Each row is a point on a landscape with many valleys, with its height.
From any point a ball takes the steepest step (drop divided by distance) to one of its 2 nearest points. It stops when none of these is lower. Distance is the straight distance between rows; heights are no part of it.
z_654: [127  94 131 180 126 128 136 116 144 171 139 137 145 197 119  86 111 148
 113 146  75 124 170 150 182 129  97  97  46  94 132 137 175 131]  height 32.0
z_509: [164  58  95  97 117 115  60 142  92 146  86 141 119 119 154  60 180 181
 136 173 117 127 120 162 165 132  59  89  93 101  78 120 138 146]  height 36.6
z_415: [157  21 116 125  98 133 149 167  99 144 100 128 126 120 171  48 143 135
 136 104 141 103 147 117 148  96 146 109  74 124 106  88 169 125]  height 9.8
z_937: [ 78 186 140 150 121  93 183 138 104 136  60  97 133 129 112 168  90 116
 134 138  93  81 127  88 120 164 177 209 108 151 140 135 174 112]  height 25.1
z_424: [136 158 140 125 115 125 186 116 176 124 141 103 156 138 185 124 122  94
 137  87 176 136 135 147  82  82 174 150 234 143 192 138 140 124]  height 37.6
z_851: [158 120 184 175 138 144 164 164 153 138 158 116 159 115  52 108 157 153
 127 112 106  96 184 132 146 125 101  97 117 141 107  83 116 126]  height 65.2
z_811: [111 174 130 113 183 160  81 130  92 116 159 157  68 124 122 158  63 131
 131 116  93 150 113 140 114 146  99 107  85 134  83 130 106 135]  height 57.6
z_710: [161  59 111 145 107 156  82 167 146 170 158 150 147 170 157  71 164 175
 151 122 113 135 130 202 166 108  86  69 111  79 114 112 136 155]  height 51.2
z_179: [139  55  87 156  99 154  91 174 120 140 135 153 158 151 148  98 146 157
 146 130 145 147 108 164 189 137 110  76  88  76 128 112 118 143]  height 44.5
z_116: [116  99 131 178 181 142 127  97 151 146 162 132 147 170 109 130 104 140
 109 155 100 142 160 128 133 127 120 116  92 109 167 144 147 120]  height 38.6
z_718: [155  43  76  68 127 142 147 112  96 115 105 131 138 124 146 122 168 119
 122 182 146 143 132  70 162 119 129 122  86  92 156 130 151 101]  height 57.2
z_999: [119 183 149  99 180 167 120 130 115 110 170 152  86 135  94 154  97 139
 114  92  76 129 156 149 106 126 122  89  78 129  80 103 160 137]  height 63.0
z_192: [117 101 151 121 148 125 115 112 122 123  89 137 109  44  87 126 117 149
 158 126 115 114 153 100 121 178  82 118 104 122  59 115 122 118]  height 49.3
z_939: [148  47  83  81 156 151  60 142 109 127 108 172 127  87 166 107 163 179
 148 153 122 140 129 165 136 124  99  74  89  93  95 107 133 129]  height 27.7
z_423: [147  74 108 126 117 116  61 130  83 146  96 142 104  95 113  66 130 159
 154 168 108 139 137 121 177 163  40  93  69 114  64 147 108 128]  height 41.5
z_367: [109  71 102 133 165 117 130 114  80 153 102 129  77 135 153 123  71 104
 118 171 104 146 112  81 157 137 101 140  81 134 118 168 104 103]  height 52.9
z_218: [146  72 110 121 124 114 179 103 134 135  80 112 148 142 123 113 153 105
 115 175 149 123 122  92 152 116 112 154 126 116 176 144 136 119]  height 60.6
z_63: [143 134 150 140 153 142  99 129 154 152 176 122 130 142 146 131  98 154
 114 100 125 113 118 223  91 110 140  98 141 118 155 118 170 152]  height 49.6
z_646: [121 156 163 150 110  71 158 140 134 150 136  87 117 115 169 108 109 117
 118  88 132  84 117 151  86  88 169 162 213 185 112 112 142 144]  height 71.4
z_995: [103  97 120 139  96 145 138 157 151 127 133 171  97  81 146 151  97 123
 149  88 114 133 131  95 125 131 133 114 139 129  73 102  79 121]  height 70.6
z_979: [139 133 132  93 188 146  46 101 144 126 199 149 126 152 118 146 146 162
 110 156 108 158 140 167  97 116  87  85  98 121 124 142 132 156]  height 11.2
z_59: [162 152 186 127  96 137 139 130 141 127 205  98 102 144 153  66 164  99
 148  45 159 133 147 176 101 112 127  88 232 139  97 110 116 119]  height 81.8
z_649: [130  96 102 100 144 162 119 131  85 111 104 159  90  77  93 133 129 127
 153 142 105 156 141  70 165 173  74  95  73  89  62 126 105  98]  height 56.0
z_959: [154 100 171 196 158 155 162 159 151 125 162 105 175 119 100 103 135 128
 127 111 158 117 166 110 138 115 144 122 150 148 164 110  96 111]  height 60.1
z_987: [130 165 191 156  88 120 165 144 159 146 201 115 134 119 151  98 133 109
 130  38 143  96 154 158 115 101 160 104 217 159 104  91 102 127]  height 78.8
z_893: [153  97 113 118 125 115 107 155 125 119  98 108 148  94 126 125 157 139
 142 150 176 132  73 149 140 138 139 136 160 131 132 115 110 135]  height 35.7
z_793: [125  88  95  93 160 134 114 121  59 118  96 138  88 110 119 131 120 114
 129 174 117 144 113  72 173 162  97 118  62 106 111 151 111 101]  height 58.0
z_191: [117 107 133 109 113  53 100 157 110 131  79  87 106  92 152 117 135 131
 129 150 126 104  97 121  97 112 157 171 158 195  85 126 101 147]  height 42.5
z_857: [126 165 113 140 137 161  93 151  88 123 164 134  50 157 127 115  89 109
 132 110 120 163  90 144 145 138  74 110 134 127 103 161  62 134]  height 50.9
z_29: [123 131 178 132 108 123 108 109 136 111 120 132 136  48  91 116 132 146
 146  82 153  99 163 106  91 165 104 120 138 131  60 102 141 137]  height 42.7
z_874: [103 146 127 117 107 106 102  94 161 142 154 149 102 160 127 154 142 120
 106 147  72 141 144 132 109 107  98 120 126 142  99 144 106 151]  height 35.3
z_653: [120 113 108 149 101 156 153 134 154 119 138 145 134 125 150 135 114  97
 133  87 179 159 112 112 131 134 137 133 161 106 160 135  99 123]  height 54.7
z_622: [133 111 133 150 149  76  95 142 101 151 101  96  86 133 149 107 100 123
 115 162 115 113  88 163 126 116 119 151 141 165 109 153 101 148]  height 48.8
z_636: [ 72 202 150 138 147 139  97  67 176 150 132 155 142 118 108 195  67 145
 125 126 104 117 122 165  92 154 109 124 137  99 118 125 177 129]  height 33.8
z_869: [146 130 146 146 157 102  86 176  82 137 108  95 100 111 118  94 109 155
 119 134 116 112 108 183 130 137 113 113 109 159 101 106 127 149]  height 53.8
z_794: [116 153 138 127 152 121  68 110 152 154 168 155 105 155 102 140 107 167
 122 146  56 139 153 179 124 132  72  94  92 124  78 137 135 152]  height 24.5
z_690: [160  54  93 105  83 120 120 173  96 128  90 118 131 119 164  75 179 128
 136 128 166 122 102 126 156 108 140 118 126 123 105 101 134 140]  height 22.9
z_481: [123 157 109 112  90 153 176 122 165 111 143 144 130 119 182 148 113  92
 144  54 172 158 125 124 103 111 170 138 196 110 171 132 131 128]  height 46.4
z_341: [124  71 114 167 169 118 109 131 100 150 147 121 111 158 146 115  87 126
 108 160 123 150 121 117 147 126 129 134  98 126 166 167 105 116]  height 46.9
z_264: [117 185  86  74  89 118 129 136 119  98 101 140 108 165 146 178 144 103
 107 132 122 145  78 135 118 111 166 149 126 139 141 129 139 154]  height 48.0
z_404: [114 188 140 125 102  80 177 156  98 116  59  87 125 135 100 145 133 102
 113 139 109  85  93 124 127 138 172 198 135 167 137 133 143 135]  height 32.4
z_473: [ 99 144 124 100 107 117 114  71 172  99 109 119 193  98 120 180 148 115
 141 185 159 119 130  73 110 134 181 195 145 160 186 172  99 122]  height 62.3
z_245: [140 189 114  83 114 179 126 116 126 106 176 167  91 178 129 153 146 119
 120  67 123 166 130 162 126 117 100  85 113  83 122 123 161 149]  height 72.2
z_536: [ 96 135 121 180 150 118 135 129 140 144 175 126 139 169 167 163  78 126
 102 128 112 131 137 121  99 104 194 160 130 156 187 145 137 129]  height 61.0
z_747: [162 132 143 154 162 149 147 187 122 111 161  83 156 121 112 117 135 121
 136 126 193 143 101 143 142 125 168 119 189 150 175 118  71  97]  height 53.4
z_346: [ 47 165 129 160 125  96 115 113 121 140  86 128 137 124 140 164  58 136
 119 136  80  99 137  96 112 177 176 178  74 133 118 129 184 109]  height 14.0
z_758: [ 62 170 159 160 101  88  92 114 134 140 122 139 152  95 132 168  84 145
 125 115 101  83 139 112  85 162 161 159 114 147  92 117 160 137]  height 25.4
z_520: [159 132 103 141 147 127 114 159 124 103 126 113 159 122 111 138 167 113
 137 167 193 163  74 132 163 136 148 123 175 135 172 136  53 102]  height 45.8
z_970: [132 117 121  97 113 129 177  58 142 110 114 114 163 142 122 125 158  89
 114 168 164 139 159  48 132 130 127 162 124 109 197 173 161 107]  height 54.4
z_222: [ 82 148 177 169  89  93 115 108 145 142 142 145 127  74 123 119  95 145
 135  72 113  85 175  95  93 152 123 138 135 148  56 108 139 139]  height 35.1
z_9: [150 107 121 127 138 174 130 143 130 114 166 150 150 129  70 128 165 143
 134 130 126 159 168  98 154 149 101  85  83  91 123 116 113 113]  height 35.2
z_635: [143 139 156 146 137 165 147 144 124 140 164 142  87 139 104 111 107 148
 133  71  71 111 172 158 131 121  99  84  94 120  77 102 151 132]  height 67.3
z_676: [116  93 103  67 120 111 128  96 155 121  52 127 158  81 150 161 137 131
 151 161 134 106 126  93 108 126 187 179 106 130 141 135 169 136]  height 49.4
z_176: [144  79 114  85  79  86 160 150 102 124  75  99 117  88 157  93 151 121
 134 132 137 102 131  73 124  89 176 171 129 182  95 116 131 133]  height 34.8
z_288: [128 177 182 163 149 138 154 122 150 147 146 134 145 127  47 119 121 162
 125 102  75 104 192 142 143 159  90  96  91 104  83  93 172 125]  height 69.1
z_174: [143 140 119 107 145 164 136 132 158  97 161 155 163 130  75 166 172 141
 127 151 126 152 154 108 140 116 123 103 123 129 151 114  94 111]  height 44.4
z_250: [143 101 103 143 114 131  71 161  95 128 119 138 131 116 101 100 148 152
 146 152 143 149  99 133 190 179  68  94  99  85  99 141  85 133]  height 34.2
z_302: [100 202 158 213  74  87 115 163 120 142 150 111 141 165  95 118 112 116
 102  89 124 104 118 138 159 161 130 138 135 144 117 125 115 151]  height 63.5
z_832: [152  68 133 165 100 126 155 161 118 162 117 135 131 171 156  55 138 147
 125  96  96  95 164 165 165 105 120  93  54 111 103  98 177 142]  height 22.0
z_392: [136 174 141 172 114 113 123 175 113 137 132 115 121 162 100 123 121 138
 108 103 108 112 103 180 158 140 129 112 117 140 124 101 132 147]  height 59.1
z_575: [157  83 106 130 114 152 142 183  81 118 122 135 138 132  80  99 174 144
 134 156 131 130 126 101 199 149  95  90  78 102 107 103 100 100]  height 23.2
z_144: [137 172 106  74 154 166 134 113 125  74 127 153 150 126  79 194 179 112
 141 174 138 155 125  81 151 128 134 132 116 135 166 136  73  92]  height 52.7
z_631: [149 160 104  69 126 154  90 160 103  98 162 112  94 166 164 122 160 104
 124 111 166 173  70 178 115 116 137 102 179 131 121 118 103 137]  height 61.5
z_553: [110 160  93  85 107 115 158 137  90 113  69 119  97 162 133 167 120 102
 111 152 107 132  97  98 133 122 166 184  94 133 142 145 158 132]  height 40.7
z_209: [142 145  85  80  62 108 110 171 118 103 132 111 111 163 166 122 172 104
 114 108 134 151  72 160 138 102 172 122 160 143 118 105 120 158]  height 55.5
z_965: [174  64  90  74 137 158 187 144  84 104  93 131 122  83 127 121 168 119
 141 157 160 129 124  63 162 121 132 133 131 117 143 115 105  88]  height 49.9
z_476: [ 96  73 119 163 123 156 146 111 156 133 135 157 129  89 140 146  75 127
 146 103 145 144 149  72 130 150 142 127 113  93 118 128 121 107]  height 63.7
z_123: [ 94 138 112  66  90 103  92  70 165 109  86 126 192 100 133 172 154 137
 137 170 125  96 132  97  97 129 204 189 114 150 170 144 160 153]  height 55.9
z_856: [134 110 154 176 159 134 131 140 148 148 194 101 137 174 164 117 106 140
 108 102 133 112 139 174  88  93 182 127 153 152 182 129 144 140]  height 55.4
z_762: [159  99 131 102 101 140 196 158 104  96  97 105 132  78 116 115 153 102
 139 124 142 109 147  62 140 115 151 154 146 171 124 109  80 110]  height 42.3
z_754: [ 98 162 151 147 148 124 112  92 161 150 181 150 131 143 146 152  68 151
 110  94  89 105 148 188  85 115 142 105 125 121 125 116 185 144]  height 43.6
z_961: [142 165 144 145 148 117 180 104 164 139 130 130 128 176 125 143 146 109
 104 144 109 124 137 154 103  89 106 140 183 140 172 131 127 127]  height 17.1
z_779: [153 130 138 136 169 123 155  71 148 145 117 121 107 167 117 122 146 120
 109 163 115 138 134 159 116 113  57 134 152 113 154 167 139 135]  height 27.1
z_932: [116 194 181 194  98 101 190 143 150 163 158  99 153 126 166 111  97 114
 120  50 156  85 128 166 105 115 172 146 224 144 145 106 148 128]  height 75.1
z_274: [149  83 117  80 173 153  47 136 122 130 171 160 114 119 166 111 137 179
 134 133 111 143 139 202  95 104 104  69  98 106 104 115 143 144]  height 16.3
z_593: [111 126 140 131 123  79 119 103 136 120 119  82 155 104 132 133 140 102
 134 171 174 126 116  67 104 132 157 195 186 170 158 183  83 126]  height 68.2
z_590: [107 168 170 184  80  69 114 148 131 139 146  81 145 134 134 101 129 114
 114 109 145 106 115 142 115 138 156 152 183 169 118 121 106 150]  height 67.6
z_459: [144  99 105  44 123  99 153 142 115 100  48 102 147  69 141 135 155 145
 149 148 127  89 120 104 102  96 193 180 113 172 134 114 178 138]  height 42.4
z_235: [102 150 128 143 116 120 111  99 140 152 158 151  72 144 148 133  89 114
 119 108 102 145 114 146 106 127  80 124 160 137 101 157  85 150]  height 43.5
z_300: [ 81 215 156 152 151 132 143  66 176 128  91 142 157 127  95 192  89 125
 139 137 140 120 114 138  91 166 125 158 151  93 169 142 173 106]  height 21.2
z_584: [162 184 112  85 130 157 123 127 110 111 137 123  95 182 136 125 159 122
 112 108 139 154  87 195 122 115  94 110 139 102 148 122 165 160]  height 67.1
z_716: [100 163 116 137 127 166 185  68 148  95 115 130 169 141 117 155 112 100
 123 127 166 157 161  58 125 150 163 162 121 100 207 155 173  83]  height 46.2
z_118: [127 122 124 129 129 107 171 110 178 146 117 121 139 132 163 151 124 104
 120 145 136 120 121 131  92  84 154 167 203 153 174 141 118 134]  height 28.2
z_496: [149 170 129 119 209 153 144  54 125 123 123 147  91 175  96 139 141 112
 122 176 131 177 117 128 121 123  27 129 129  93 159 183 120 101]  height 36.3
z_270: [103 174 129 168 148 155 175  75 186 126 107 154 163 131 111 166  97 105
 140 117 176 163 128 122 114 148 120 141 160  77 201 155 145  94]  height 34.7
z_823: [137 140 106  68 163 142 115 102  96  76 123 125 160  91 114 181 160  94
 147 168 182 152 107  43 138 144 155 160 122 147 164 167  55  98]  height 60.7

For each start below, name the point where the ball stops.
z_476: z_961
z_635: z_979
z_288: z_415
z_932: z_176
z_245: z_979
z_995: z_961
z_793: z_415
z_584: z_346
z_649: z_346

Call two points neighbours if one is among the 2 nearest of the other. Go from one point of each pair to the other, from neighbour to neighbour, staying as low as possible. Name the highest point that can't be avoided.
z_575 / z_979: z_423
z_176 / z_300: z_218
z_415 / z_346: z_793
